Each row is a point on a tangle of strands that fork and nearly touch. The rows are in no order.
Two points are linked if the straight distance between their rows is under 62.7. Some points are linked to none.
K47: [ 17  -6 -26  14 -36  26  -2   4 -19   4  -2  -8  -6   0 -14   3  -4  23
  27  -3  -9]
K900: [-16   7   1 -13  23 -19  -2  15  23 -23  -4  -5   3 -41   1 -17  -5 -21
  -7 -12  14]
K904: [-17  -7  -7  -8  27 -11   2  -9 -28  -2 -13  -4  21 -21 -21  33 -11 -24
  11  28 -10]
K168: [ -2   6  -1 -11  33   0  -1 -21 -25  19   6 -13   7   4 -18  -6 -21  -9
   0  32 -27]
K961: [ 17 -12 -29  13  18  16  25  -6 -16   0  16  -8  -9 -21 -16  25 -19  -2
  -7   8   9]
K76: [ 15  16  23  -6  19 -11   1   9  13 -27  -3   6  25  -2  -1  -9 -22  16
  11  -7 -29]
K891: [-24  12  14  -3  20 -17   5  29  40  -7  -2 -13 -10 -17  -2  -7 -14 -17
  -5 -13   1]
K178: [-29  -2 -10 -15  14   4  30   1 -22  -5   0 -12   6 -11  11   1 -12  -7
   3 -12   5]
K296: [ -1  17   7  -9  11 -40   7  -5  -7  10   2   0  25 -13   4  17  -1   7
  -2  11   7]
K212: [ -5 -19 -21  10  13   0  -4  -4  20   9  17  14 -10 -12 -14   9  -2 -16
 -34   5  53]
K96: [ 25 -13   3  13 -12  20 -15  31  17 -11 -18  -3  18  13  -6   4 -16  25
  14  -2   3]
K232: [  6  -1 -20  27 -14  12   6 -11 -13  15   8  -7 -21 -17  -7 -10 -10  13
  26 -11  -2]
K461: [-12  -3   2  -9 -24   7 -30  10  28  -4  11   7 -11  20  22 -15  17  21
 -21 -23   0]
K160: [ 10   1 -19 -10  -7  -8   1  -8 -32   6   0 -15  36  30   3   5 -11   3
   5  35 -26]
K510: [ 15 -22   4  18 -17   9 -15   6 -22  23   4 -16   4   3  -6   1 -22  -7
  -6  11  -3]
K569: [ -6  -4  18   0  11   2 -19 -16 -18  18  -3   4  44  -5  -1  -5 -19  11
  15  17  12]
K281: [ 10   8  15 -10 -50 -15 -10  -9   0   4  -2 -21   8   2  -7   3  -2   7
  18 -14 -25]
K988: [  8 -13  31   5 -28 -23  -1  10 -23  17 -12   3 -16  13  30   3  30   4
 -10  -8 -21]
K15: [-14  11 -10   7  22  19  29  12   7  -5 -12   3 -32   4  20   6  25  -3
  11 -14  -7]
K598: [  1 -23   1  14 -22   0  -8   6  13  12  13   2  -6  22  11   3  -1 -25
 -35  -3  14]
K788: [ 21 -23 -19 -11 -38  31   7  40   6 -11 -18  17 -11  20  -8  19   9  28
   3  -2 -12]
K807: [-23   2 -10   6 -18 -15 -22  -4  16  14  11  17 -16  -3  19 -14  31 -33
 -18  11  10]
K59: [ -5   9 -22   5  20  -6  25  42  15   4  -9  -3  -1 -10   6  24   5 -19
  -4  11  10]
K834: [-25   1  -2  -5  12   1 -10  -1  16  20  -8 -20 -10  28  17   1  18   8
 -35 -20  35]
K625: [-19  -1   8   2   6   8  -5  -1  -4   2 -22 -14 -18  29  11  21   6   1
 -17   3  28]
K31: [  9  -7  19 -13 -42  -1  -2  -3 -21   4  -4  -4  -9  -2  10  16  20  17
  -6 -15 -22]
K86: [  9   2  12  19  -5 -11  -4  -1  23 -15  -5  33 -17  13   0 -30  20   4
   6 -16  25]
K996: [  6 -10   2  13  -9  10  22 -11 -13   1  15  15  -2 -18  -3  26   3 -36
   8  13   0]
K394: [ 21 -18 -13  16 -10  10   6 -20 -29  -6   0  -4 -12  12   5  17  15  12
 -14   2  26]
K528: [  6  11   5   3 -12  14  -4  24  18  -9  17  -1 -19   7 -13  -5 -16 -24
  -6  15  22]
K412: [ -6  15   1  -4  -3 -15  10  23 -13   6  16 -14 -20   5  21 -22  -8  14
  -8 -10   0]
K110: [ 13   7  16   3 -14  29  15 -25   9  -1  12  -3   0 -16  -6  31  12 -22
  21  -3   7]
K772: [  1  18  30 -13  10   8 -20 -25   1   2 -12 -33  10 -17 -13  14  -7 -22
  14  12 -19]
K189: [ 13  33  -7  -6 -10 -30  14  10  -8  14   6 -28  -7   0  -9 -27 -13  12
   4 -14  -8]
K777: [ -3  10 -18 -18  40 -19  16 -24   6   2   1  18  34  -6 -12 -36  11   1
  25  16 -17]
K936: [-11   7   8  -8  14 -10 -14 -17 -12   7 -11 -10  12 -27   3  28  12 -24
  15  21 -24]
K972: [ -9  14  -7  -8  16 -25 -14 -31  -6  30  18  13  26 -26 -24 -20 -11   8
   9  11  -3]
K205: [ 25  -7  12   2 -17  22  -6  35  27 -24 -13  16  -4  17  -6  24   3  29
   8 -12 -11]
K230: [ 24  24  -4   1  20  -5   8   2 -19  -5   5  -5  10  -6 -14 -20 -18  -7
   2  25 -16]
K223: [ 21   2  13  11  -7   3 -29  10 -29 -14  -9   5  -1  -7  21   6   1  14
   1  18  -2]
K150: [ 28  13  14  24  15  -3  21   7  18   2 -14  14 -34   8  -9 -26  16  -7
   7 -17   7]
K166: [ 22   1  15 -16 -23 -16 -21 -14   4  -4  -3  -2  37  16 -11  13  -1  15
  10   7 -30]
K183: [ -8 -19  -8   6 -10  -7   0 -12  27 -10  20   7  -8  16  -3  14  -4 -20
 -37  -3  41]
K380: [ -2 -36 -15  18  -2   6 -12 -25 -28 -13   0  -8 -20  -9  15  14   9 -10
 -18   9  19]
K920: [  1 -10  -2  11  -5   1 -24 -15 -14   3   3 -14  20 -13   1  -2 -17 -13
  -4  13  15]
K379: [-12 -12   3  -4  16  15  22 -11  19  13  17  17  39   9  -5   6 -21  -5
  11  -5 -38]
K981: [ -1  25  -6 -17  16 -21   3 -14 -16  38  18  10  26 -21 -10   5   9   4
   9  20  -4]
K878: [  2  -2  21  -5 -12  -8   8  18 -33   9 -10  -4 -14  23  38  -9  32   9
   0  -9   7]
K816: [ 12   8 -17   0 -21  10 -20  23  33   4  25   8  -5  -1  18  -6  11  20
 -12 -14   2]
K89: [  1   2 -10   6  12  -4  13   7  15 -14 -12  -9 -10   4   2   8 -14  21
  14 -16   7]
K614: [-16 -11   7   2   9 -17 -10  21  -6   8 -12  -4 -10 -19   2  17   1 -38
 -11  27   8]
K114: [ -2 -18 -30  19  21   4   0  -4   5 -13  -1  -2 -11 -20 -16  20  -9  -3
 -16   2  35]
K486: [ -5 -10   9  18 -13   7  -7  -4   2   5  14  12 -13 -15  -3  -8 -10  -1
  22  -6 -14]
K564: [-12  -3 -11 -16  39  20  24 -13 -20  17   3  -8  17 -16 -35  11 -17 -29
   1  21 -12]
K925: [-14  -8   7   7 -12 -18 -17  20   1   0  12  17 -15 -11  20  -7   9 -46
 -20  28   8]
K299: [-35 -15   1 -10   6  -5  14  -3 -22  -5   8   0 -12 -24  20 -18   0  -3
 -10 -21  16]
K55: [-18  -3  20 -13   8   1  -9   8  -9  -3 -19 -18 -13   5  12  26  -1 -24
 -14  22  20]
K993: [ 15  16  37 -22  17  16 -26 -18 -15   6  -1 -16  10 -13 -15   8 -19  18
   7  14 -16]
K897: [-22  -1  15  -7  26 -11  -4 -33  10  17  18  21  17 -22 -12 -20 -13  10
  13   2 -22]
K709: [ 27  11   9  15 -18  12 -18  36  22  10  -8  -7   3  11 -17   9 -10  16
  12  10  22]
K819: [-25  12  -6 -10  18 -20  25  29  17  12  -1  -7 -18 -21  -9  16  -9 -14
  10  -4  -6]
K708: [ 16  -8  18  -1 -25  -8 -13   8   5  -8 -23  21 -16  24 -15 -34  24  26
  -8 -16  33]
K876: [  5  15 -13  -7  -9  27   2   3   5  -4 -28 -11 -39  43  -4  -7  29  13
  -7 -20  -1]
K971: [ 16   0 -12 -28  -4  -7 -13 -31  -8  -7  -9 -14  33  36  -7  10   0  17
   1  27 -32]
K286: [ 25  -6  22  -5  -6   6   9  -9   8 -16   6   1 -10  -2 -19   3  -6  15
  -8 -23 -34]
K147: [ -2 -16   9  25  -3  10  11  -1   5 -14 -11  14 -11   4  17  11   9 -38
  14   6  -2]
K245: [ -3   1   1  -2  15  -6  -3  19  11 -18  -4  -6  13   1   3  13 -40  26
   9  -6 -16]
K554: [-17   4 -28  14 -21 -10  -3  -9  19  -3  26  22 -20   3  10 -26  22 -17
 -16   1  24]
K566: [  3 -15 -10   7 -31  17  -4  15 -18  16   5 -19  12  22 -14   9 -27  14
  11   5   7]
K75: [ 23  23   2  -5  -5   4   0  14   6 -18  20  -5  10 -11  -7 -19 -20 -21
 -11  21   1]
K572: [-18   9 -29 -10  -8  29 -30 -24  16   5  -8   7 -15  38  -6   0  22  19
 -33 -21  -2]
K270: [ 41 -25  28  10   1  28   0  18 -17   3   2  29 -20  -1  -4  10  18  24
 -19  -3  -6]
K436: [ -7   9 -15  11   1  39  13   9  11 -15 -20   3 -37  36  13   1  22  -6
   7  -5  -2]
K20: [-18  -6  13  -2   4  -1  16 -10   7   7   5  -1  33   6   5 -21 -25  -3
  30 -16 -26]
K950: [  3  12   5   9  25 -33  -5   2 -12 -20 -11  11  19 -18   8  10 -10   9
   2  23  13]
K149: [-12  -8 -32  -1  -8  -6   9  -4 -32   5  15 -14  33   3  21  -4 -13   5
  -6   9 -19]
K458: [ 30  -5   7 -19 -33 -17 -18  -3  -3 -24  -2 -11   3  -2 -11 -12   1  27
 -24 -17   2]
K462: [ -1  16 -17  -2   1  14 -14  -6  19  -8 -28   6 -18  48 -17 -12  26   2
 -29 -18  -4]
K672: [  3  -6   2   1 -10 -21  16  12 -18  -8  10   3  -6  19  19 -13   4   1
 -10  -3  12]
K792: [ 14   9 -18  14  14   0  29  11  18 -11 -17 -27  -6   4  -7  25  -3 -13
   9   5  15]
K723: [-23  -7  -4 -17  33   5   0 -24  26  10  14  26  32 -15 -11   2 -11   0
  19  14 -30]
K802: [-26 -30  -5   8   3   2 -29 -17 -19  -4  -1   3   1 -36   7   2  -3 -20
 -15   5  16]
K997: [ 17 -10  29  -4   2   4 -13  -9  14 -23   4  12  12  -5  -3 -14 -20  27
   4 -29 -20]
K797: [  5  27  14  -8   6   4  34 -21  17   9   8  -7  10 -18 -10   9   7 -19
  27 -13 -13]
K482: [  5  14   0 -13  20   3  11 -33 -12  16   1   2  29   4  -5 -49   6   2
  22   8 -12]
K947: [ -7   6   6  -6   5   8   8 -28   5  16   0 -13  25   0  -6 -39 -16  15
  26 -29 -14]
K121: [  9  -9 -17  17 -26  24   2  35  -4   2  -6  -4 -23  21   6   0   4  29
  16 -16 -15]
K948: [ -9  17   0 -20  -7  25 -35  -6  19   0   9  12 -24  24   8  -4  23  20
 -24 -13  11]
K539: [-25   5   2 -21  20 -29  16  -6  -7  -8  -6  17  30 -33 -12  -6  10 -21
  27  -3 -10]
K87: [ 11  -1  28   2 -13  11 -19   3 -28   8   0   6  35  -1  17  11   6  20
  11  22  -8]
K965: [-37   6   3 -13  29  17  20  15  19   3 -18   3 -27   6  25   2  26 -23
 -10 -12   3]
K496: [-21 -12 -21 -10   9  -9  23 -27 -26  12   9  -6  31 -14   6   1  -8  -9
   4   4  -7]
K636: [-34 -17 -15  -5  21   0  14   1  -2  -1   0  10 -24 -11  19 -12  30 -25
 -21 -16   6]
K860: [ 25 -32 -28  19 -10   4   5 -16 -17  -9  14 -10   1   4  -6  24 -23   9
 -20  -6  11]
K542: [  4   1  -5  20   9 -19 -15  21 -23 -18 -11   6  -7 -13  22   2 -12   6
  -4  28  -7]
K456: [ 16  35   2  -6  -8 -17  22  -9  12   6  16 -16  -7  -8 -10  10   2   3
  15 -13  -3]
K665: [ 13   5  -5  11 -24  16 -14  20  21  -3  -3  -5 -25  34 -21  -3  -9   4
  10   6  21]
K753: [-25   4  31 -11  12 -23  -3  -2   7  -8  -1   8   9 -37   0  -5   1 -24
  13   0   7]
K113: [ 35   4  26   9 -11   2  11   2  12   0  -3   1 -28  -5 -21  -9  12  13
   4 -22 -10]
K616: [ 15 -15  17  -6 -31  -6  -9   7  -9 -28 -15  -2   1  21  -7 -20  -8  24
  -1 -19  22]
K576: [ -9  18 -24  14  -6   1 -10  16  27   4  13  10  -5 -11  18 -11  11   5
  -1  -5  26]
K761: [-11  23  -9 -13  29 -25  34 -10   5 -10  -8   6  36 -14   6  -9   4   0
  26  -1 -18]
K432: [  0 -20   9  28 -17   8 -11   5  18 -15   0  12 -20   5  11  14   4  -2
   6  -4  -6]
K369: [-32   3 -26  -9  20  -4  -3   2  -2  21   1   8 -25  19   6  -6  18   5
 -41  -8  35]

Follow the links from the first point to the second, and from the first to the third. Name the last point that the two ways share.
K212 / K110 / K223 -> K920
K110 / K564 / K961 -> K47
K788 / K496 / K972 -> K47
K394 / K947 / K96 -> K920

A fork is a point with three links. Follow the links from the first point to the second and name the forks in between, in order.
K168 / K802 -> K47 > K920
K110 / K665 -> K47
K542 / K665 -> K920 > K47
K20 / K566 -> K920

A fork is a point with three links, a tip a point with one. Leave the first point through the second and follow the links. Name the first fork or tip that comes.
K149 / K496 -> K369
K47 / K121 -> K993
K753 / K539 -> K920
K299 / K178 -> K47
K379 / K20 -> K458
